Points on a hilly landscape, in no order, each with its height.
From any point a climber steps to the highest of the 2 points nearest to it. It stops when none of these is higher. Distance is the straight distance between rows; heights are no part of it.
j801: [ 61 190 182  75 130 106  88  99 150 126 128 187 120 110 134  80 133 146
 101 141 123  99 120 117 127 140 125 139 128 168 151 149 131]  h=5.23
j530: [ 97 111 128 167  99 139 139  83 200 124 103 139 120 109 153 157 155 171
 131  68 155 163 136  92  85  96 106 133  69 169  92  94 196]  h=3.48
j346: [141 144  84 126  84 123 100  83  83 146  88 153 161 124 118 187 164 104
 121 159 144 160  81 136 104 159 125 137 183  82 120 167 186]  h=4.80
j246: [144 140 128 112 129 180 121 125 136 149 120 156 148 116 109 100 139 120
  77 178 159 164  45 138  62 149 121 127 132 154 132 146 129]  h=6.24
j749: [128 122 117 135 136 121 129 157 122 126 171 105 128 118 132 104 142 133
 147 132 114 109 132 121 138 103 132 139 110 126 152 112 100]  h=5.74
j484: [ 81 149 141 159 122  98 113  67 162 116  77 165 123 123 145 157 142 144
 138 105 156 129 134  90 127 126 121 132 115 126  99 128 174]  h=7.04
j33: [173  82 122 188 138 194 155 150 133 138 127 120 122 138 107 107 139 152
  89 142 145 159  57 124  44 128 135 107 116 165  96  97 113]  h=1.79
j529: [160 112 131 112 138 163 123 180  68 131 157 115 140 124 118 116 122 102
 162 146 112 156 132 164 118 116 147 156 139 115 148 150 110]  h=3.54
j262: [ 82 178 144  60 118  63 121 118 134  99  89 131 114 121 123 143  99 110
 148 101 100 105 205 139 195 164 126 129 135  71 141 151 127]  h=5.91
j13: [119 120 116 129 142 104 157 121 184 140 157 108 104 130 140 137 104 143
 126 103 131  69 173 117 216 103 125  91  81 148 110  98  75]  h=4.16
j896: [ 22 189 160  81 114  69  85 107 149 106 120 108 122  98 128 127 140 147
 164 113 108 107 194  79 161 129 142 137 111 123 175 160 157]  h=5.32
j793: [123 134 107 121 122  80 144 110 145 104  97 138 110 134 128 165  91 114
 141 110 121  90 205 154 208 155 112 105 141  70  90 115 121]  h=6.57
j600: [183  87 154 114 147 145 145 130  33 128  98 174 126 160 117 150 111  90
 110 124 168 126 109 189 110 153 127 142 193 105 116 155 136]  h=3.70
j804: [152  58 112 190 147 154 171 138 178 124 186 104 106 147 159 131 136 156
 134  88 124 133 122 120  99  78 123 117  70 183 122  79 109]  h=5.03
j898: [101 152  77 116 108  84 118 131 155 117 165  60 144 117 129 136 156 127
 170 126  96 125 140  93 173 102 116 132  86 110 170 124 117]  h=6.68
j18: [ 80 164 161 147 133  84 124  74 160 129  87 167 106 132 129 135 124 138
 115 116 160  98 141  90 154 133 119 117 122 129  94 127 144]  h=6.50
j619: [126  83 135 193 126 156 156 103 188 127  85 141 110 125 126 138 141 184
 110  72 161 154 114 102  62 113 109 113  94 169  66  86 175]  h=2.86
j936: [126 156 122 164  88 203 112 132 128 167 111  91 162 118 117 136 175 148
 111 149 118 208  70  92  34 162 147 129 159 152 124 125 197]  h=5.26
j281: [123 151  85  88 112 103 123 163 129 131 170  83 147 102 115 107 139 120
 162 138  87 116 121 103 160  99 124 139 100 103 176 129  85]  h=6.25
j241: [146 114  37 188  94  89 127  86 148 126 100  99 153 148 122 184 145 126
 149 143 143 156 114 101 140 124 105 112 107  73  98 116 163]  h=3.12
j839: [165 109  96 154 130 110 137 121 129 131 124 141 122 146 128 131 120 125
 111 147 136 102 108 116 141 117 108 108 127 103  98 106 100]  h=3.62
j300: [182  61 102 175 153 143 162 181 114 118 194  93 119 146 158 110 119 118
 150 128 122 114 133 154 138  84 139 115 114 137 120  76  82]  h=6.23
j920: [105  97 179 130 168 115 141 167 118 113 171  95  84 129 168 109 110 137
 170  81 122  84 211 137 167 112 159 143 120 167 166  92 100]  h=3.63
j624: [123 138  92 138 114  66 137  96 162 110 100 122 132 146 128 170 115 122
 153 108 129 110 184 126 197 151 118 106 113  86 100 129 140]  h=6.93
j56: [ 66 178 141  63 121  69  93 126 114 104 102 107 119 104 121 131 117 129
 154 111 111 111 191 121 171 154 137 136 141  91 170 160 145]  h=5.64
j518: [141 128  85 157 117 144 124 112 153 138 139 138 152 126 120 132 164 135
 120 164 127 143  69 118  99 107 121 132 111 111 115 121 137]  h=4.58
j190: [161 106 153 147 148 130 144 117  99 123  93 203 100 170 133 115  90 110
  68 132 167  97 117 164 126 151 116 123 159 130  76 122 111]  h=3.06
j454: [114 152 148  65 140  99 139 151 124 132 137 112 104 114 115  83  98 118
 141 117 105  85 154 133 183 125 120 122 119 114 143 122  57]  h=4.66
j321: [163  72 111 176 160 135 162 164 155 134 201 102 109 152 165 113 122 138
 138 114 122  96 120 128 142  78 127 111  91 169 133  72  74]  h=5.69
j378: [ 88 153  94 162 104  85 112  54 180 118  79 132 149 121 127 164 150 139
 136 117 159 132 136  69 153 118 100 116  86 109 101 129 175]  h=7.73
j308: [107 128 112 156 108 151  99 129 117 124 109 114 150 130 134 162 157 131
 151 139 106 186 143 140  79 148 155 141 145 118 141 134 193]  h=3.90
j368: [137 158  86  87  85  86 124  96 132 128  88 139 148 124  97 155 140 104
 115 153 117 129  98 112 148 149 102 123 127  77 124 148 118]  h=3.35
j193: [201  49 120 168 169 156 164 202  76 121 162 103 123 160 144 112  95 109
 149 113 125 135 139 179 133 101 148 127 142 129 120  92  90]  h=5.61
j143: [114 149  69 138  94  62 139  92 187 112 112 110 157 134 129 177 134 120
 156 109 113 119 166 113 197 134  98 102  86  92 107 114 134]  h=7.31
j543: [104 191 137  64 100 123  84 124  87 153 134 135 170  93 133 137 142  93
 145 166 109 162 108 134 111 152 141 155 182 126 181 202 174]  h=6.66
j130: [110 168 133 104 102 180 100 132 118 164 110 109 170 113 126 126 160 114
 111 166 121 199  82 118  44 166 153 137 156 152 165 158 196]  h=6.65
j61: [ 92 198 183  59 138 126  90 111 139 136 128 193 143 101 128  78 126 132
  89 157 127 117  98 138 127 148 108 141 138 161 162 171 123]  h=5.73
j275: [188  81 118 162 155 150 159 143 158 134 167 159 123 155 138  71 125 135
  93 141 142  91  77 130 120  89 111 100  94 141  95  86  72]  h=2.81
j325: [ 85 188 107 119  94 100  92  84 191 131 141 129 148 112 114 123 159 144
 121 142 112 112  97  63 153 105 111 126  73 133 141 138 121]  h=2.75
j633: [ 60 158 192 113 142 156  93 125 142 117 113 121 136 103 128 105 138 149
 121 123 103 153 157 105  67 159 149 140 150 185 175 149 180]  h=1.98
j260: [138 134  96 102 111 102 122 115  92 127  94 131 125 130 112 148 126 111
 130 137 136 135 126 124 143 152 116 139 154  83 127 143 131]  h=3.66
j42: [122 125 197 114 169 131 134 151 114 110 125 169  93 150 132  82 107 131
 111 115 145  94 161 154 134 130 143 137 135 159 121 119 104]  h=4.76
j680: [ 83 105 135 158 110 132 131 106 187 113 141  96 121 113 163 170 170 176
 157  77 118 170 157  95 101  96 122 146  70 175 136 110 172]  h=3.92
j550: [ 92  91 125 157 122 138 142 130 191 112 174  80 105 119 168 152 161 167
 158  73 101 157 160  98 104  83 131 147  56 192 151 106 150]  h=4.17
j594: [152 102 116 159 108 196 117 128  88 142  83 130 141 132 106 156 149 123
 102 136 140 190  83 150  44 171 154 123 168 135 107 135 182]  h=0.48
j64: [119 145  98  96  89 136  87 109  51 151 104 129 174 110 126 200 159  86
 151 159 132 171 118 147 113 162 150 151 198  96 150 186 201]  h=5.41
j305: [116 192  73  95  72  93 110  93 168 131 105 134 172 112  95 139 142 128
 109 164 114 127  85  87 150 131 104 116  87 103 141 140 110]  h=3.04
j75: [150 103 154 117 162 152 131 195  61 118 148 107 118 128 124 115 108 112
 181 117 109 151 167 171 117 119 162 164 146 124 166 139 110]  h=3.29
j337: [120 100 188 123 169 122 143 182  76 106 145 113 101 136 141 104  96 125
 174  92 116 117 210 156 155 115 152 164 149 136 169 108 110]  h=3.44
j970: [157  90 182 121 177 158 145 164  89 121 132 171 101 151 121  79  92 118
 104 126 150 119 131 168 105 135 133 138 148 143 122 133  92]  h=4.22
j710: [205  60 142 143 165 164 166 195  52 125 145 135 116 164 125 121  78 103
 135 115 136 133 147 189 116 109 144 143 154 119 121 129 102]  h=4.98
j323: [104 136 130 179 102 185 109 128 134 144  98  75 152 117 113 152 167 154
 130 129 105 204 127 107  55 160 153 141 160 148 128 135 219]  h=4.42
j941: [160  82 122 138 152 123 158 175  92 102 133  85 104 155 142 137  71 125
 156  97 139  96 197 170 188 122 124 117 158  98 111  99  95]  h=5.68
j282: [125 171 151  67  98 125  95 119  45 153 107 128 173  98 126 175 142  84
 154 148 121 159 109 159 125 166 138 163 208 107 179 211 185]  h=6.00
j608: [123 160 130  78 113  85 147 110 133  97  82 155 103 131 129 158  79  95
 135 106 105  93 203 164 207 155 117 101 143  60 109 123 113]  h=6.26
j618: [ 91 170 132 109 123 121  92 109 153 126 148 138 155 106 120 107 160 139
 135 149 100 127 103 100 124 105 125 137 116 129 166 138 138]  h=2.50
j50: [171 120  99 132 111 179 129 107 135 156 121 162 158 132 116 124 147 111
  79 181 157 171  37 150  70 145 121 119 141 130 112 138 145]  h=5.14
j255: [107 114 148 107 153 104 149 154 146 130 195  76  84 138 158 116 116 144
 155  91 118  79 200 110 191  95 131 131  86 165 158  90  79]  h=3.82
j872: [145 136  99 164 109 108 126  87 150 130 103 159 130 143 123 138 140 130
 109 147 147 118  92 100 131 128 111 121 117 100  87 124 123]  h=4.01
j545: [137 143 149 135 135 116 130  89 126 133  77 206 108 153 133 122 105 126
  67 147 162  96  99 143 139 162 112 121 141 130  75 129 119]  h=2.67
j47: [107 128  92 166 108 121 106 122 122 116 142 101 157 115 135 158 165 130
 174 138 114 162 128 118 110 110 147 141 127 100 148 127 167]  h=3.58
j567: [113 131  63 171  95  95 112  93 146 120 115  87 155 122 122 181 169 128
 166 138 140 162 121 102 130 118 123 131 119  77 125 127 170]  h=3.34
j667: [ 35 195 204  76 138 110  77 106 167 117 138 151 117 101 139  95 137 158
 127 113 108 102 165  96 122 126 147 136 118 180 181 156 152]  h=4.81
j150: [115  73 133 167 147 147 156 132 165 117 183  82  91 133 161 133 136 161
 145  78 100 147 160 115  96  95 136 136  64 195 142  97 129]  h=4.48
j879: [110 174 129  85 114 159  90 123 120 152 120 141 177 106 127 125 146 101
 111 170 121 178  90 133  75 154 143 135 152 145 167 180 188]  h=7.66
j631: [108 152 196 102 162 111 143 137 129 124 125 169  89 136 127  78  95 139
 100 109 147  67 159 135 170 133 133 130 135 139 118 114  82]  h=5.16
j928: [130 159 158  86 135 174 104 122 148 148 132 163 150 106 113  74 134 121
  72 179 150 147  52 134  79 154 121 121 134 169 155 158 118]  h=7.55
j914: [192 102 126 106 130 128 158 158  54 133 119 136 109 147 119 128  92  94
 128 130 132 109 119 152 151 134 108 127 168  83 106 142  84]  h=4.49
j31: [178  76 123 163 156 184 154 154 148 131 155 140 116 145 113  78 127 138
  88 150 146 124  62 139  75 111 127 107  98 159 102  95  90]  h=2.34
j448: [131 112 119 151 132 152 125 136 144 124 160 123 139 126 123 114 150 132
 140 139 115 145 111 133  94 114 136 134 105 151 141 113 124]  h=5.22
j88: [159 114 132 112 132 118 133 130  64 127 101 143 107 145 118 144 105  99
 128 135 148 115 125 149 138 149 116 137 176  89 112 141 119]  h=4.04
j665: [163  74 137 205 144 190 143 157 115 129 113  90 113 132 105 127 150 167
  97 109 135 169  87 129  47 141 149 122 144 155  92  93 146]  h=1.26
j197: [158  95 132 201 125 188 122 140  97 128  80 102 117 134 113 148 149 155
  98 117 132 183 104 135  42 167 139 138 171 146  79 116 187]  h=0.83
j730: [166  72 162 167 171 148 157 151 104 121 121 173  93 174 141  99  68 133
  91 114 161  93 139 172 126 126 129 114 157 134  84  98  99]  h=3.59
j539: [187 109 105 145 139 130 151 146 131 140 142 152 121 146 129  98 105 118
  97 152 144  93  87 129 145 116 111 111 129 114  86 103  75]  h=3.26
j177: [ 80 168 169 122 140 103 129  68 172 135  89 188 105 116 117 119 120 144
  88 126 155  81 126  93 157 131 122 113 108 149  92 124 114]  h=6.06
j996: [100 164 182 112 148 104 147 107 155 137 121 164  89 122 115  93 104 141
  85 121 135  56 150 111 179 129 129 115 117 144 104 115  78]  h=5.53
j884: [187 100 111 117 137 151 143 182  55 147 164 111 142 131 118 124 131  95
 161 148 116 138  98 167 128  99 147 143 148 101 122 162  85]  h=3.83
j514: [ 35 188 173  97 132  92  79 103 160 116 133 129 130 101 140 116 140 160
 157 126 101 106 166  82 137 118 144 143 115 154 183 152 162]  h=5.08
j431: [112 158  61 114  87  76 133 112 178 114 150  83 167 121 117 154 155 122
 159 131  94 130 138 100 180 110 110 114  72  98 143 125 119]  h=7.05
j663: [112 113 126 137 142 108 148 138 173 131 189  70  91 133 160 137 113 150
 149  96 129  75 181 107 198  90 119 105  79 169 129 102  76]  h=3.98
j265: [145  93 115 143 139 100 147 140 123 108 118  98  94 156 144 143  77 133
 142  98 144  95 213 155 198 139 124 103 149  98  93 106 114]  h=6.08
j379: [ 79 155 152 110 131 153  99 127 163 124 142 122 154 100 118 113 142 153
 131 142 107 158 127 101  72 135 142 133 133 166 178 139 162]  h=2.21
j953: [196  71 146 129 149 166 153 161  34 127 126 159 126 158 107 141 100  95
 124 119 145 143 123 200 100 137 143 145 178 119 115 154 124]  h=4.25
j191: [117 185 173  57 134 155  97 121 135 152 131 176 158  96 127  65 127 130
  79 172 135 139  68 141 101 159 115 134 145 176 172 175 122]  h=6.46
j179: [121 147 131  89 136  95 148 149 159 128 151 105 118 113 115 103 105 129
 133 121 106  77 161 114 204 114 124 105  90 125 143 104  62]  h=4.43
j201: [196  80 109 127 147 130 154 175  80 122 136 104 103 148 136 135  68 109
 146 106 128 106 157 161 181 121 110 112 172  77 105 116  78]  h=5.17
j614: [157 133  84 124  98 152 117  82 111 146 109 168 170 123 117 156 166 103
  87 179 146 157  37 146  84 154 120 127 159 101 110 159 166]  h=4.33
j240: [213  94  82 113 124 136 157 188  77 153 185  82 136 117 124 115 116  93
 155 149 105 123  94 142 150  89 129 124 128  80 125 129  48]  h=3.46

Two climbers start at each pair of points below. Name the first point that both come to, or write none.
j177 and j618 => none
j567 and j346 => j879
j614 and j64 => none
j872 and j368 => j143
j325 and j514 => j793
j31 and j190 => none

Where does a climber stop that starts at each point below?
j600 => j300
j633 => j928
j608 => j143
j13 => j378
j619 => j300
j265 => j143
j197 => j143
j594 => j879
j337 => j378
j281 => j143
j970 => j378

Call two points neighbours if one is among the 2 nearest of the other. Go from one point of each pair to the other, from neighbour to neighbour, staying as high as possible. Name the lowest point that can't be avoided.
j300 and j143 => j600
j928 and j143 => j667
j879 and j928 => j614
